Points, in no order, along strands that fork, close into loops and pass close to each other.
Two points are linked if the straight distance between their rows is under 95. Some points are linked to none.
pur: [-34  -1  -2   2  19  10  11 -41   3   2  34   9  -6 -16  23 -13  31   8
 -42 -41  22 -22  12 -37 -12  22   1  -6   9  42  10  -2  17  -2  14  24
  -6 -16  -5  -6  10 -10  17  13 -16  -7 -16  23   1  12]
nud: [ 10   9 -14   4  -2 -10  -3 -43 -10  -1  14  44  10   0  -9  -5 -19  -1
 -27 -46  14  -4  -7   6 -35  25  25  -4  -4   4 -36  -6   4 -17 -29  30
  10 -21   0  -4  19  11  -6 -13  24  -1 -17 -30  46  11]
pek: [-10   6  12  -2 -10   8   8  29   5  16 -25 -30  -3  18  -7 -42   9   2
  22  13 -29  -2  22  18   4 -25 -27   5 -11 -26 -12  10  20  11  20 -18
  19 -20   9 -10  -8 -27 -27 -21 -11  -1   7  20 -13  16]
ginop: [-15 -24  -3 -31  16  19  -8   9  22 -10  -3  -8  -5   4  -1 -10   6 -15
 -40  -8  10  10  11   0  13 -12   5 -14  10  18   2   5  -6  23  34  -1
   6  14 -23  27 -10 -17   6  11  -4   5  -5  28 -30   1]
did: [ -3  -8  -6  -7 -22  -7 -11  13  25  29  -7 -20  -3  24 -17 -22 -23  11
   2   5  -9  12  20  14   9   8 -41  13  -8 -37 -18  16  15  28   5 -22
  20  -3  23   8 -18 -14 -30 -46   3  11   9  -1   5  -2]
Runos: [ -4  -8  -2   2 -10   1 -10  26  46 -21   3  -4 -36 -27   0  27   8  10
   9   9   9   3 -24 -36  35  17 -36  17 -21 -17   9 -14   2   8   0  11
 -24  33  26  -3 -43 -16   4  -5 -18  -2  20  30 -13 -16]
Nifem: [ -1  -7   1 -32  -7   1  17  15  -3  20  14 -22   2  47   5  -9 -37  22
  16 -16   3  17  14   7   4 -16 -18   6   4   7   6  21   5 -11 -19  -2
  24  15   7   4 -19  -4 -40 -23   7  10  -1 -12  -1  16]
lago: [-25  11  15   6   6   2  17 -13 -39   5   1 -20  21   9 -12  -7  38   9
   8  -1 -19  -8  19  17 -21 -20  17 -19  29  39  58 -32  14 -26 -13 -15
  22 -31 -33   0  31   8  -5  27 -29  -3 -21 -24 -11  33]
tov: [  8  25   4  13  18   3   5 -10 -36  15   7 -10  21   8  15 -13  21   8
   3  -5  -3 -42  10   2 -15  11 -25   5   7 -23   6   1  19 -39   2  15
   2 -33  10 -46  22  -7  19   6  21   3 -19 -11   8   8]
Seni: [-13 -18  -4  29  12  16  14  -1  29 -13   8  28 -16 -35 -27   5  19 -12
 -10 -24   1   6 -10 -17   2  18  18 -21 -22   4   1 -23 -13  18   7 -13
  -8  29 -30   4  13   4  17  -1 -49  -8   2   1   1  28]
zosur: [-14  17  21  19  -5  -9  12   8 -22   6  -1 -23   3   6 -12  10  19  24
  35   8 -18  -2   1  16 -16  -7 -14   8  19  13  29 -17  11 -15 -23 -21
  11 -11   0   2   2  10 -25   6 -21   2   1 -20 -12  11]
sovu: [ 11  29  22  33   6   2  14   3 -18  13 -27  -3  16  21  -8  -5   8  12
  17 -15 -23 -12   3  25 -12 -13 -16  25 -10 -21  -9   6  13 -18 -17 -22
   7 -20   7 -36  18  -7 -12 -13  -7  -5  -4 -17   8  16]
lam: [-26  -2  21  14   1   8  -1  -8  -6  -9   2 -11  13 -10 -14 -10  30 -16
 -17  -3  -2  10  20   6 -14  -5   9 -10  18  23  17 -10  -7  25  20  -5
  13  -7 -15  17   9   6   7  15 -16   1  -5  -2 -16  -1]
dok: [ 10  14 -23  -2   6 -14 -15  30   3  18  12  -4  -6   0  -6  -1 -10   9
   4  19  -4 -14 -10  25  -1  24 -26  12  -3 -31 -22 -28   6  -9   3  -4
  11 -24  15 -23   9  -1 -10 -23   7  21   4 -16  11   4]
roda: [ 14  23  12  11  12  18   1 -16 -17  -7 -16  -6  18  -8  27 -23  33 -20
 -24   0   1 -22  18   1  14 -13   9  -4  -7  -6  -6  30   6 -13  24  12
  -4 -26   9  -3  11 -15  29  14  17 -15  -6  27   6   0]
sovi: [  9 -10  -7  25  26  17  10   5  17 -12  -9  18 -11 -19  -8  -3   3 -11
 -10 -27 -17   7 -10 -10   1  -3  24 -19 -30  -3 -12   4  -8  11  17  -8
  -4   9 -29   5  12   1  19   1 -28 -14  -2  -8  12  31]
dat: [ 24  17   9  -8   8 -12  -5   4 -19   4 -10  -2  -2   4  24  16  -1   5
  19   5  10 -17  -9 -13 -16   1  10   3   6  -2   6   6   0 -30 -14  23
 -13   0  24 -16  -6  19  17  20  35 -18   2  -9   5 -17]
gak: [-16   8  16  12 -46 -39 -21  12  16   3  -8  -5  -4 -18 -27  21   4  12
  39  46  -7  22  -8  18 -16  18 -12  13   9 -21   8 -47  -5  21 -16 -13
   6  -2  24  13 -15  10 -22  -8  -9  27  43  -6 -18 -43]
ligok: [-23 -22  -7   8 -23   1  -2  21  46 -36  22  10 -25 -18 -29  36  -8   9
   0   5  13  20 -21 -34  24  20 -13   6 -16  -2   3 -22  -6  27   2  -3
 -31  68  10  18 -39  -8   8  -9 -20  12  18  29 -18 -23]
Vipeg: [-10 -28 -11  13  -1   5  12 -11  37 -19  11  41 -23 -32 -28  11  -8 -33
   0  -9   4  19 -23 -29   4  15  31 -10 -21  13  -7  -6 -26  26   5  -2
 -21  45 -38  20  10  11  14   4 -50 -10   6   4  10  13]
Bil: [-24 -13  14 -47  12   7 -16 -12 -23 -12  -5 -25  20  18  17 -27  25 -14
 -33  25  16  -3  27  11   2 -27  12 -19  31  27  12  19  -2  25  46   3
   7 -15   3  15   6  -8   5  22  27   6 -15  28 -28 -18]
nobot: [  8  23  15  37  24  13  13 -13 -21   1 -21  -8  28  18   3 -19  18  -1
  -8 -27 -27  -8  15  20  -6 -15  -4   2  -8   0   1  16  14 -10  -7 -12
   4 -18 -12 -12  26  -1  -8   2  -8 -14 -14 -11  10  32]
nulat: [  2  -5   4  -8  -2   2  -4  35  24   7  -5 -12 -26  -2   9   5  -2   8
  24   6   1  -4  -9 -19  19  -2 -28  13 -10  -7   1   4   6  -1   7   3
   0   9  12  -1 -28 -19  -1  -8  -4  -8   8  18 -16 -10]
lusif: [-11  20   0  22 -21 -22 -12 -39 -12   6  12  11  31 -11 -22 -10  -3  10
 -15  -8   4  13  12  30 -28  28  -4  -3  20 -18 -11 -18   6  10 -16   2
  10 -26  13  -1  15  22  -8 -17  16  14  -3 -30  21 -24]
tedus: [  9  -2  -2 -11  -9   8  -6  27  23  21 -27 -24  -4   7   7 -27   8  -7
  -3  23 -24 -12  13  13  17 -13 -33   6 -12 -29 -22  20  13  12  38 -10
   6 -17  14  -1  -4 -35   1 -22   4  -2   9  22 -10   0]
vel: [-27  -7   6   9 -38 -22 -21  21  28  -8  -1  -9  -6  -8 -24  17   5  12
  23  25  -1  22  -4  -1   7  16 -24  15  -3 -21 -12 -16  -4  37  -6 -11
  -1   8  26  19 -38 -11 -20 -22  -3  17  27  10 -23 -36]
mota: [-13 -13   0   9 -16   0  13 -18  15  16  23   2  18  27 -30   0 -30  27
   2 -19  12  24  15  13   3  -5 -23   5   5   5  24  -1   9  16 -25 -35
  21  24   5  25 -13   0 -37 -31 -21  17  -4  -9  -2   0]
Mef: [ 13  28  17  23 -21  -9 -11  11 -20  13 -18 -14  10   4   3  -7  25   1
  16  17 -14 -18  -2  12  -6  -1 -20  28   4 -36 -12   6   9  -5   9  -6
  -6 -22  31 -25  -2 -17   9  -2  15  -6  10   2   1 -24]
vake: [ 15   8   7  33  41  20  12  -5  -3   8 -12  11   4  -7  -3 -13  -1 -16
 -14 -35 -19  -4   3   3   2   1   6  -9 -24  -7 -10   8   8  -5   1  -9
   4 -11 -19 -19  24  -5  10  -2 -11 -22 -18 -15  23  40]
sela: [ 14  -6 -29  -6  22   1   6  -4  -2  10  24   4 -13  -5  24  -8 -10  19
   1 -19  16  -9  -6 -25   8  20 -19   1  -8   9  15   3  12 -20 -12  19
  -3   4  10 -10  -7  13   8   1   9 -11 -12  -7  13  11]
Tam: [-31 -26  14  -9   6  27  18 -35   6 -22  36   1 -11  -4   6   4   7   4
   5 -29  37   8  18 -34   4  -1  16  10  14  59  41   6  -1   2  -3   9
 -13  35 -17  17 -15  -3   5  17  -9   6 -23  25 -13 -12]
mor: [ 17  12 -29   2  20   4   7 -14  -4  17  37  -3  -3  -3  26 -11  -3  21
   1 -21   9 -25  -9 -14   4  28 -43  11 -11 -11   7  -6  14 -33 -16  21
  -6  -9  25 -39   6   8   3 -12  20   4 -19 -12  28  14]
zozo: [  3 -15  28  11  -3  24  -4 -18  22 -32 -28  -6   8  12  11  13  -7 -34
 -23   8  -7  27  11 -11  32 -26  38  -2 -19   1  -8  43 -29  25  14  -5
 -18  33 -20  25 -12 -14   2   5   9  -3   7  35   2 -23]
lat: [  3  48  51  56 -15  15   2   2 -39 -13 -25 -15  25  -3  15  -1  61 -16
   7  28 -29 -22  15   1  -3 -17   2  23  14   1   6  -6  10 -11   3  -6
 -23 -23  21 -19   0 -17  22  34   6 -18  -7  12  -7  -5]
dob: [-20  23  38  27  -3  -4  19  -5 -45  10  -6 -15  24  20 -16   0  40  12
  18   2 -29  -3  12  21  -9 -28   3   7  27  25  43 -11  23 -16 -17 -21
  13 -25 -13  -6  17   6 -16  28 -26  -5  -9 -19 -10  23]
kerin: [  5 -18 -28   9  13   1  14   3  18  12  31  22 -10  -2 -17   6 -36  27
  -1 -20   3  14  -5   1   6  17  -9  -4 -13   1   0 -23  -7   1 -22 -21
  17  27 -17  14   3  15 -21 -21 -32   6   1 -18  10  38]
Nef: [-11   3  -5   8 -36 -30  -5   8  23  11  -5  17  -3 -30 -31  36 -13  -1
  39  41 -12  27 -14  19  -8   3   1   8   2  -4   5 -48 -14  25 -10 -30
   7  -7  -1  21  -2  22 -19 -11 -37  21  40 -19 -25 -29]
tizes: [ 14  -1   4   7   0   3   3  16   9  12  -9  -3  -7   5  -7   9 -23  -2
   3  -7  -8   7  -4   2   6  -9  -4   0 -11 -11 -16  20   4   9   0 -13
   8  12   5  14  -8   0 -10 -11 -10  -7   5  -2   1   0]
faz: [-28   9  16  -8  14  19  -3  -8 -24  -7  -5 -25  26  13  10 -31  33 -24
 -47  12 -14  -3  41  21  13 -33  -2 -16  22  24   9  15  10  17  41  -6
  20 -33 -11   4  20 -14   7  21  11  -2 -20  21 -21  11]
ruze: [  4  19  43  50  -9  -2  16 -23 -33 -16 -15  16  18 -16 -17  15  39 -22
  25   1  -7   5  -4  -3 -34 -11  56   6   6  23  15  -7 -21  -6 -23 -10
 -23  -5  -4   5  17  18   5  24 -14 -28   3 -10  13 -10]
Nenap: [ -8 -19  -8  30 -13  10  16 -16  33   7  20  16  12   2 -33   5 -24  13
  -2 -29   2  29   8  11  10  15 -15   3  -3  10  12  -1  -1  26  -5 -33
  15  38 -19  21  -7  -2 -22 -28 -36   4  -6  -5   4  20]
ponu: [ -9   2 -24  12 -27 -28 -24 -46  10   1  34  38   0 -23  -7  -1 -29   7
 -15 -21  22  21 -13  -1 -23  34  11   2   4   8 -24 -13  -1  19 -25  22
  -2 -10  18  13   8  26  -3 -15   7  18   3 -20  35 -13]
bazu: [ 11   8   1  13  -4 -19  -4   3  -7 -10   2  13 -12 -19  11  31  -5   7
  28  15  11   8 -24 -13 -13   9  12   5  -1  -7   2  -6 -12  -2 -21  15
 -19  12  13  -1  -9  28  14  20  16 -11  12 -10   5 -30]
kep: [-27  11  19   8  -3   6 -12   9 -17   2 -16 -25  27   0 -14 -16  43 -20
 -26  29 -22   7  25  30   0 -17   1 -13  34  -2   6  -6  14  31  32 -15
  25 -29 -18  15  20  -7  -2  18 -13  11 -15   3 -29   2]
Gige: [  6  -5 -34 -12 -12 -17 -11 -34  -1  -4  37  37  -7 -18   5  -2 -38  21
 -15 -32  16  11 -16 -21 -17  27   8  -5  -8  24 -21 -16   1  -4 -31  31
  -2  -4  -1  -3   6  23  -8 -11  18  12  -7 -27  44  10]
Mitur: [ 10  -2  23  45  -3   3  17 -14 -10 -21 -24  18  10   0 -11  16   7 -22
  17  -9 -12  14  -2   2  -7 -19  52   4 -12  10   7  19 -27   5  -8 -14
 -18   9 -18   8  14  16   7  17 -24 -28   8   2   9  -3]
Sez: [ 28  23   5  -5  15   9   6  13 -20  16 -17 -16   7  17  26  -9   7   4
  10   1 -14 -30   0   7   0 -21 -14   7  -4 -11  -1  22  12 -48   6   7
  -6 -26   7 -32  25 -13  14   4  16 -14 -15   3   8  19]
Gez: [ 21  -2 -25  -3  -7  -4 -10  24  19  37  -1   2  -9  13 -10 -12 -28   3
  -8  11 -12 -12   0  19   3  15 -29  13 -12 -47 -41  -2  14   8  13  -4
  17 -12  18 -20   1 -19 -15 -40   8   6  10 -10  22   2]
Pigub: [ 12  15   5 -17   7  -2   6  -3 -36  -6   1 -12  15  26  32  11   4  10
  24  -4   3 -17  -2  -4 -21 -24  13   5  22   8  25  14  -4 -51 -25  21
  -4  -5   5 -18   2  25   0  25  39 -13 -16 -20   0   1]
raz: [ -6  22  44  45  -8  -8   5   5 -34 -11 -18  -9  15  -7   5  17  40  -5
  24  13 -15  -5   2   0 -14  -8  18   9  19  11  16  -9  -7  -6  -8  -7
 -13  -6   8  -2  -4   9  13  26  -8 -17   5  -1 -12 -15]
gan: [  6  23   7  20  -3 -11   8   9 -16  11   0  -4   0  15 -13   8   2  24
  40 -15 -20  -2  -7  12 -19   3 -16  23  -2 -11  11 -17  15 -29 -38 -16
   5 -13   6 -20   7  10 -31 -17 -18  -1   0 -27   6  15]
guz: [ 21  23   2   2  -7  -3  -7   1 -12  19 -23  -8  26   5   8 -10   5  -3
  -6  21  -5 -25  13  24   3  -2 -22  16   4 -48 -29  22   8 -16  24   5
   2 -28  39 -22  15 -25  16 -14  31  -9   9  11  12 -25]
Luz: [-10  25  15  19 -11  -8  -9 -52 -27  -2  -2   7  42   7 -12 -25   2   0
 -27 -28   2  -2  18  23 -33   8   5   3  14 -10 -26  13   6  -6 -15  10
  11 -30   7 -13  27   1  -4 -14  21   2 -22 -29  30  -7]
gekes: [ 22  21   8  -9  16  10   5  -5 -40  -2 -21  -8  21  11  35 -18  25 -13
 -16  -3  -6 -24  13   4  -2 -18  13  -8  -2   5   4  33   9 -26  14  18
 -10 -28   0 -22  26  -6  27  37  33 -19 -20  15  11  18]
gon: [ 19  -7  -2 -27 -12  -9 -16  27  11  23 -28 -12  -8   9  10 -13 -19 -16
  10  29 -12 -13   3   7  14 -14 -13   7  -9 -38 -30  37   6   5  27  -4
   1   0  30  -2 -18 -29  -5 -13  27  -9  20  16   2 -11]
kugef: [ 32  -4 -44   5 -11 -26 -26  -6   9   1  13  23 -11 -30   8  17 -34  11
   5   8  15   8 -32 -13  13  43 -37  16  -3 -25 -22  -1   4   4 -11  24
 -17   1  39 -23 -23  15   2 -17  27   4  16  -9  35 -25]
tepup: [  0  -5 -20 -11  15  -1 -14  42  13  20 -10  -6 -12 -11  -9   0   3 -17
 -22  22 -13  -4  -3  25   7   3  -8 -16   5 -17 -23 -20   3  17  35  -4
  19 -24 -14  11   8  -4   2   0  -9   8   8   6 -15   9]
Fuma: [ -1  -6  12   9   1   7 -28  -9  16 -23 -21  10 -12 -37   7   5  29 -31
 -23  20   0  -4 -17 -26   9   6  32 -13  -6  -7 -10   9 -19  26   9  22
 -22  19  12  17 -20  -1  38  18   7 -20  15  29   6 -29]
tuko: [ 18  41  35  26 -18   2   8   4 -21   3 -33 -19  20   9  30  -5  40  -2
  11  21 -23 -27  14   6  10 -14 -15  26  -5 -17  -1  26  19 -28   7  -1
 -19 -23  28 -24  -1 -24   8   9  10 -13   5  28  -7  -6]
megi: [  3 -24 -45 -50  18 -17 -12  19 -14  -7  13  12 -18  -9  12  -1 -30   9
  -8  14  19  -4 -22  -6  -6   9   6 -19   5  22 -14 -23 -14  -4  -6  21
   0   0 -22   3   3  23  -4  10  16  21   4 -12  -8   5]
defar: [ 18  -5 -28 -17   1  -3 -23 -36  -5  13   7   5   7  -6  11 -13 -19  -1
 -22  -2  21 -13   3   0   6  10 -22   0  -1 -24 -18  35   9  -7  10  21
  -6 -14  32  -9  -3  -4  17 -15  46  -3   3   6  25 -11]
gaz: [ 13 -17 -33 -39  15  -7  -2  47  18  16  -3   3 -21  -4  -7   2 -28 -12
 -14  26   3   3 -11  25   4  -2  17 -33  -3   5 -17 -30  -8  12  17  -4
  24  -8 -33  29   9   7  -5  -1 -12  17   8 -14 -26  24]
vulu: [-30 -23  17   8 -20  10   5  19  48 -31   3  10 -30 -16 -33  33  -3 -11
  16   4   3   8 -16 -29  18   6   6   5 -31   2   5  -5 -13  18  -2 -10
 -32  71 -14  10 -34 -11  10  -4 -48   3  16  26 -23 -15]
Veked: [  0  15  -7 -14  14   3  19  20 -29   5   2  -6   0  16  -3  10  16  10
  13   2 -17 -14   0  18 -18  -9   6 -12  25  33  34 -49  12 -35 -21   5
  23 -32 -37 -13  27  22  -9  22 -11  12 -17 -32 -11  45]
peg: [-15 -17  10 -51  -1  -2 -19  -1 -15 -13   2 -23   7  25  19  -6  -1  -5
 -15  27  18   8  11  13  11 -26   4 -13  32  17  11  18 -14  25  29   0
   4  12  11  22 -16  -5  -5  10  32  11   4  17 -38 -29]
doz: [ -2  -4 -21 -26  15   6  16   4 -12  10  19  -2   6   3  -3  -5  -6  11
   6 -18   8   1  -5  11 -11 -10  15 -20  11  31  30 -32  -5 -31 -22   5
  26 -11 -36  -3  25  21 -11   6  -5  18 -15 -36  -1  37]
nufu: [  6 -21  -5 -35  22  18  24   0   5 -11   4  -4 -21  15  15  12 -24   2
  20  -9  28  15   1 -30  24 -22  13   7   0  37  26  16  -5 -22  -4   4
 -21  43 -13  16 -22   6   2  20  -2  -7 -16  17 -24  -1]
lepa: [-19 -38  -3 -39  10  16  14 -22   3 -32  23   6 -22   8   6   8 -11  -6
  14  -2  43   8   3 -34   7 -13  34   6  11  47  19  17 -15  -5   9   6
 -26  56 -21  21 -14   1   8  24  -2   3 -16  31 -24 -18]
vorok: [-16   4   0  -8  21  23  11 -28   4   0  16  -7  -1 -19  26 -25  31   0
 -35 -27  16 -14  18 -33  16   2 -13 -10   2  16  15  10  14  -3  20  10
   2  -6  -2   3   5 -16  28   5 -12 -11 -18  25  -2   9]
lepo: [ 31  -8 -47 -26  10 -18 -21  -3   9  18  17   9 -13  -5  16   0 -39  14
  -5  18  11  -9 -21  -3  14  28 -33   8  -5 -24 -13  11   2  -6  11  19
 -12  -5  35 -19 -15  -4   8 -14  43   5   9  -5  22  -9]
geg: [ -3   5  11  -4 -22 -17  -3  34  12   7 -21   6 -37  -6 -30  25   6  -3
  48  40 -15  11 -16  18  -4  -9  12  -2  -2  -9  -7 -33  -7  12  -6 -19
   6  -2   2  11  -6   3 -28  -8 -34   7  30  -9 -25  -3]
tero: [ 13 -18 -17 -21  22   8  10  -9   9  -4  18   2 -23   2  21   7 -27  12
  11 -16  25   3 -12 -27  13   3  -4  -3   1  19  14   8   0 -21 -11  14
 -10  38  -3   9 -12  10   6   6   0 -12 -10   2   2   6]
parus: [ -1   9 -18  19 -16 -17 -19 -28   4  -8  20  25  10 -26 -22  -2  -4   5
 -17  -7  11   8  -3   5 -12  37 -13   1  10 -22 -26 -12   6  27 -14  16
   0 -24  25  -1  10  10   3 -17  15   8   4 -13  25 -26]
sunek: [-33  -8  10   8  12  17  17 -56  -7  -7  43  11 -10  -4   4  -5  11  10
 -19 -48  24   4  15 -31 -15   8  17   0   5  56  13   3   1  -1  -3  10
  -1  -1  -9  13  11  -2   8   9 -12  -3 -24  14  11   0]
Buz: [ 24 -13 -11 -27   4 -13 -17  18  17  12 -21  -2 -14  12  10   2 -37 -11
  -2  15   2   9  -8   8   8  -9   7  -1 -13 -23 -26  36  -4  17  19  -2
  -1  14  17  13 -16  -6  -2  -6  28  -2  16  -1   4 -13]
Boka: [ -5  -8 -33 -45  11 -14   0  20 -17   0  19 -13   1  15  27  -9 -10  22
   2  11   4 -17  -7   2  -1  12 -16 -10  15  16  19 -25   5 -12  -9  14
  13 -16 -15 -15   6  19  -4   3  19  27  -4 -18 -16   2]
gutog: [  8 -18  17 -13   4  23 -20 -18  21 -29 -29   8  -6 -14  11   0  11 -37
 -33  14   2   6  -4 -24  25 -13  42 -12 -16   2 -13  39 -14  22  26  14
 -18  23  -4  23 -24 -15  30  10   8  -8   3  39   7 -19]
totin: [  0   6 -25 -20   9 -10 -10   7 -22   2  17  -7   8   0  31  -4   6  13
  -7  20  10 -40  -2   8  -4  31 -28 -10  25 -10   1 -20   7 -11  19  15
   8 -29   6 -31  18   6  18  -2  30  20  -5  -1 -12 -16]
Gef: [ 18 -10  25  24 -14  11   3  18  23 -23 -50   4  -4   4   5  19  -6 -36
  -6  12 -26  23  -9  -1  21 -23  50  -4 -29 -23 -23  32 -27  29  22 -13
 -21  23 -16  18  -9  -5  11   3  -6 -19  21  17   5   2]
gik: [-45 -13   1 -11  -6   8   3  45  14 -22   5 -19 -19 -33 -21  19  43  -1
 -15  24   1  -7  -4  -8  16   9 -17  -7   1  20  26 -59  -2  25  19 -10
   3  16 -31   8  -9 -20   8  19 -39  27  13  18 -54  -2]
domo: [  9   1  24  28  -8   8  14  14  11  -6 -33   6   7  14  -7  14 -13 -27
  13 -10 -30  18  -6  10   6 -31  45  -6 -23  -7  -7  30 -20  18   2 -30
 -11  17 -35  18  11   1  -2  10 -31 -21  13   4  -3  12]
Reti: [ 35   8 -10   2  -8  -3 -18 -21  -1  15 -14  11  14  -8  10   0  -4  -9
 -18  18  12 -21   3   8  11  17 -32   6   2 -54 -25  28  -3  -1   9  11
 -14 -13  49 -20  -5 -23  21 -14  41 -14  12  12  22 -30]
gov: [  3   9  16   4  20  19   1 -25  -1  -1  -3  -5  -1 -17  35 -15  23 -15
 -20 -21   4 -13  14 -27   9  -1  11  -6 -17  15   9  29   1  -8  12  10
 -16  -4  -3  -7   6 -10  29  16  -2 -24 -19  27  16   3]
mulo: [ -4  10   4  -6   5  -7  -6 -36 -19  -7  -1  27  16  13   3  -9 -10  -8
 -28 -29  12  -9   8   6 -41  -4  42 -12   3  18 -34  13   0 -10 -18  24
  11 -27  -9  -8  32   0   3   2  28  -8 -17 -22  30  -4]
silof: [  3  25 -14  16  11  -3   2 -32 -19   0  19   7  18  -6  10 -20  19  16
  -9 -21  13 -35   1  -4 -17  34 -24   8   0  -6  -4 -18  17 -26 -11  24
   5 -32  10 -40  26   3  19   1  22   2 -26 -20  26   9]
dut: [-27 -26   8   7   8  21  -1  -3  21 -20  -5  -1   4 -13 -20  -2  18 -22
 -23  -5   0  20   4  -9   1 -10  28 -19   1  17   7  -2 -24  30  26  -9
   3  17 -34  31   0  -8   5  13 -26   1  -8  19 -17   2]
visam: [ 16  -1  12  -5   2 -11  18   3 -19   7 -12 -11  20  35  -6   7 -19   9
  29 -22 -14   9   1  13 -14 -37  29   5   3  13  24  23 -12 -35 -36 -11
   4   7 -11   8   1  19 -24   4   5  -5  -4 -26   4  19]
nuli: [ 19 -12   2 -21  -3  -7  20   9  -4  23  -2 -17   9  50  -1  -7 -48  10
  22 -21  -8  25   0   9 -10 -29  15   3  -5  -2  -5  31  -5 -31 -34 -16
  18  11  -6  -3 -11   8 -36 -22   7   9  -5 -27  10  26]
bev: [  9   9  17 -17 -16 -16  10  -8 -31  -2  -3  -8  12  34  12  18 -18  15
  45 -17   7   5  -7  -2 -33 -24  21   5  25   9  33   7 -12 -54 -48   9
  -6   8   7  -5  -2  36 -17  23  27   3  -6 -37   3  -6]
vuvo: [  8  20 -16  -2   9 -11 -13  20 -20  16   3  -3 -11  -9  13   6  18   8
   3  31  -1 -46 -11  18  -4  25 -36  10   9 -40 -17 -38  11  -8  22  12
   5 -42  19 -45  19  -9   9 -13  16  17  12  17  10 -13]
miveg: [ -2 -16 -33 -13   8   0   9 -14   6   3  35  18  -4  -9  -9  -9 -21   6
   0 -23  11   9  -6  -5  -6  17  18 -18  -5  26  12 -27  -6 -10 -23  -3
  13   4 -36   8  13  19 -14  -2 -23  16  -8 -20  14  27]
nonuv: [  9 -23 -59 -46  11 -18 -10  38   7  13   9  16 -17 -13   6   3 -43   0
 -15  33  11  10 -23   7  10  11  12 -25   1   6 -13 -43 -12   3  -8   6
  20  -7 -37  12   1  15 -16  -2   5  33  10 -27  -9  19]
Bugu: [ -8   0  24  10  -6   8   7  30  12   2 -26 -16  -8  14 -12 -13   3  -1
  12  -1 -24  20  11  14   8 -21 -10   7 -15  -8  -5  12   7  15   4 -28
   7   2  -5  12 -10 -15 -21  -9 -24 -12  12   8 -19  14]
Nibi: [-13 -14   0 -23   0  16  15  15  18  13  14 -19  -1  32  -5 -15 -20  26
   4 -21   1  11  18   8  18 -10 -34   1  -6  12  16   1  11   1  -6 -24
  24  17   1   8 -17 -10 -34 -24 -18  15 -13   1 -11  12]
zusen: [ 24  -5 -18  13  -6 -21 -19  -4   7 -17  11  28 -24 -31  -1  27 -30   1
  13  11  14  13 -36 -22  -4  25   7   5 -12 -12 -19  -4 -12   7 -14  23
 -29  10  24 -12 -19  27  17   3  26 -15  20 -10  28 -33]
Viriv: [-18 -15  -7 -14 -32  -2  -7  28  34   8   4 -19 -11   6 -22 -10 -17  19
   7  16  -2  21  13  13  17  13 -45  10  -7 -26 -12  -6   1  32   3 -20
  10  21  19  13 -35 -24 -30 -41  -9  13  10  10 -12 -15]
guk: [ -4 -18   9  24  -5   8   9   2  35 -36   1  29 -24 -25 -21  35   4 -16
   7   1   5  14 -29 -49  22  16  18  -2 -32  -6   4   2 -23  18  -6   1
 -35  62 -20  11 -20   6  36   7 -40 -18  11  16  -7  -2]
Fumi: [ -9 -27   5 -44  10   5   0  24   4  -6   1 -11 -16  14   3   9  -5  -3
  -7  16  16   7   1  -4  13 -23  13 -15  18  20   5  10  -7  19  18   1
  -1  23  -9  26 -13  -7   2  12  11   9   8  21 -35 -14]

A fork is a point with three links, a tip a point with one. Leave the first point through the second and follow the links. Name the first fork or tip that comes.
dob, zosur | tizes
bazu, zusen | Fuma
tepup, gaz | geg
dok, vuvo | tepup

A piece is all that can be reached along the links. How many separate loops has the piece of each point below (a circle has one, a figure eight two, a Y none), and how many tips (points with one link)?
raz | loops 1, tips 1
ponu | loops 1, tips 0
gaz | loops 0, tips 2
roda | loops 1, tips 0
kep | loops 1, tips 0

Name the points in between on the shortest way along the links from the first point to the second, in order.
pur, silof | vorok > gov > roda > gekes > Sez > tov
gekes, nufu | Sez > tov > silof > mor > sela > tero
Nenap, lepo | mota > Nibi > Nifem > nuli > visam > bev > Pigub > dat > bazu > zusen > kugef
Veked, ligok | lago > dob > zosur > gan > sovu > nobot > vake > sovi > Seni > Vipeg > guk > vulu
Nef, nonuv | gak > vel > Viriv > did > Gez > dok > vuvo > totin > Boka > megi
gutog, tuko | zozo > Gef > domo > Mitur > ruze > raz > lat
